Points on a hilly landscape, in no order, each with its height.
A climber steps from a point to whichever of its 3 nearest points has the largest rise for the distance, and stops where none of them is higher. Distance is the straight distance between rows; heights are no part of it.
Z_60 (h 612): [ 83  91 176 103 135 119 125 138 171 120 112]
Z_7 (h 626): [ 76 133 183 146 120 148 150  93 148  86 110]
Z_264 (h 800): [191 109  96 145 107 157 135  67 106 117 137]
Z_672 (h 327): [ 82 156 180 156 142 155 155  94 143  74 117]
Z_785 (h 632): [162 153  73 178  61 166 110 101 147 123 112]
Z_979 (h 711): [134 106 127 119 142 101 119 121 165 149 109]
Z_737 (h 656): [160 118 119 112 164 102 115 129 147 143 136]
Z_326 (h 746): [105 185 113  81 163 127  83 192 108 116 155]
Z_83 (h 445): [104 146  99 193  62 183 145 135 133 120  92]
Z_274 (h 812): [184  99 110 131 119 141 150  77  96 127 141]
Z_757 (h 614): [170 117 116 114 157 105 127 110 132 139 137]
Z_434 (h 615): [157  93 132 125 134 106 163 120  58 145 156]
Z_705 (h 731): [185 120  98 139 116 143 122  69 129 131 128]
Z_898 (h 402): [144 159  65 201  48 172 122 141 137 115 106]
Z_808 (h 650): [163  85 123 129 125 116 168 112  64 151 150]
Z_66 (h 772): [ 91 109 154 137 109 131 130  98 171 139  97]
Z_587 (h 733): [ 89  96 172 107 132 112 126 126 169 130 111]
Z_569 (h 753): [115 108 137 130 124 111 116 109 174 147 106]
Z_661 (h 768): [144 160 132  96 167 105 115 178  97 125 163]
Z_768 (h 709): [175  94 121 123 140 128 155  86  84 137 149]
Z_743 (h 606): [120 108 135  99 158  97 112 156 169 152 117]
Z_128 (h 537): [147 130  92 153 104 132 117  81 164 139 113]
Z_891 (h 613): [136 118 128  99 164  96 118 161 158 144 124]
Z_107 (h 475): [158 104 133 120 150 109 157 130  72 138 159]
Z_586 (h 724): [168 129 119 111 175  99 119 148 125 136 143]
Z_577 (h 588): [165 126 128 106 168 104 134 137  96 130 156]
Z_320 (h 761): [158 144 131 101 172 101 118 163 111 134 153]
Z_80 (h 770): [132 153 120  88 173 105 106 191 123 133 147]
Z_224 (h 710): [182 136  87 157  83 160 116  72 135 114 129]
Z_954 (h 695): [102 191 113  74 161 124  81 193  98 115 158]
Z_468 (h 478): [134 158  76 194  54 167 115 127 141 126 108]
Z_15 (h 581): [149 125 106 139 117 119 113  83 164 143 110]
Z_527 (h 605): [ 89 137 127 172  76 168 142 101 145 126  96]
Z_688 (h 688): [179 144  77 166  72 169 110  81 131 119 128]
Z_377 (h 623): [161 116 116 120 148 106 123 103 151 144 126]
Z_850 (h 763): [116 160 115  80 175 116  94 200 135 136 139]
Z_961 (h 608): [124 123 126  89 170 101 101 182 160 149 130]
Z_91 (h 767): [128 169 133  90 160 116 105 182  82 116 171]
Z_462 (h 474): [121 128 113 150  93 131 120  88 172 142 105]
Z_880 (h 732): [ 79 153 167 162 120 169 158  94 134  80 106]
Z_138 (h 571): [131 102 142 127 120 100 152 150  48 157 163]
Z_997 (h 527): [ 84 124 146 158  89 155 148  94 148 119  97]
Z_378 (h 677): [182 106 118 123 152 118 146  93  99 136 145]
Z_995 (h 444): [ 83  94 179  88 143 120 121 169 165 119 113]
Z_508 (h 123): [ 78 139 190 138 146 146 142  93 154  65 120]
Z_309 (h 580): [ 98 121 134  79 162 110 103 199 158 146 117]
Z_683 (h 758): [ 80 139 152 169  94 174 157 102 132  95  99]
Z_222 (h 156): [ 78 119 199 121 135 132 135 107 155  84 124]
Z_293 (h 524): [ 77 100 184 122 125 126 135 111 161 100 113]
Z_6 (h 689): [181 119 102 130 140 125 128  82 129 135 130]
Z_113 (h 765): [120 173 116  84 168 114  95 194 108 121 158]
Z_471 (h 752): [ 78 139 169 157 107 158 153  99 142  96 108]
Z_283 (h 799): [ 80 145 142 170  82 178 155 106 130 108  91]
Z_165 (h 696): [ 94 156 121  77 172 118  92 206 137 135 130]
Z_394 (h 643): [161  77 111 131 119 123 169 102  57 160 138]
Z_588 (h 547): [134 143  88 179  74 155 123  95 161 139  99]
Z_842 (h 622): [144 124 128 106 163  96 113 146 150 145 132]
Z_556 (h 773): [101 100 152 113 128 107 124 129 180 143 109]
Z_166 (h 762): [142 150 141  97 159 110 121 174  78 123 170]
Z_608 (h 769): [139 149 126  87 174 105 108 184 119 133 152]
Z_280 (h 756): [ 80 104 180 127 112 128 138 108 164 115 105]
Z_640 (h 312): [127 147  72 205  50 173 134 155 131 122 105]
Z_336 (h 494): [100 143 109 184  65 172 139 113 143 129  91]
Z_8 (h 687): [131 119 121 131 130 108 115 106 166 147 107]
Z_296 (h 638): [137  84 118 139 109 104 167 128  51 173 146]
Z_436 (h 766): [122 182 124  83 165 127  98 187  87 112 170]
Z_172 (h 13): [147 125 143 110 147 105 144 158  61 130 171]
Z_972 (h 631): [136  95 129 136 116  98 164 145  47 163 156]

Two climbers start at each pair of points below. Name the first point that both come to, or write none.
Z_128, Z_705 | none
Z_586, Z_309 | Z_80
Z_6, Z_224 | Z_264
Z_508, Z_377 | none
Z_165, Z_979 | none

For each start below, name the point where the climber stops.
Z_462 | Z_556
Z_83 | Z_283
Z_688 | Z_274
Z_997 | Z_283
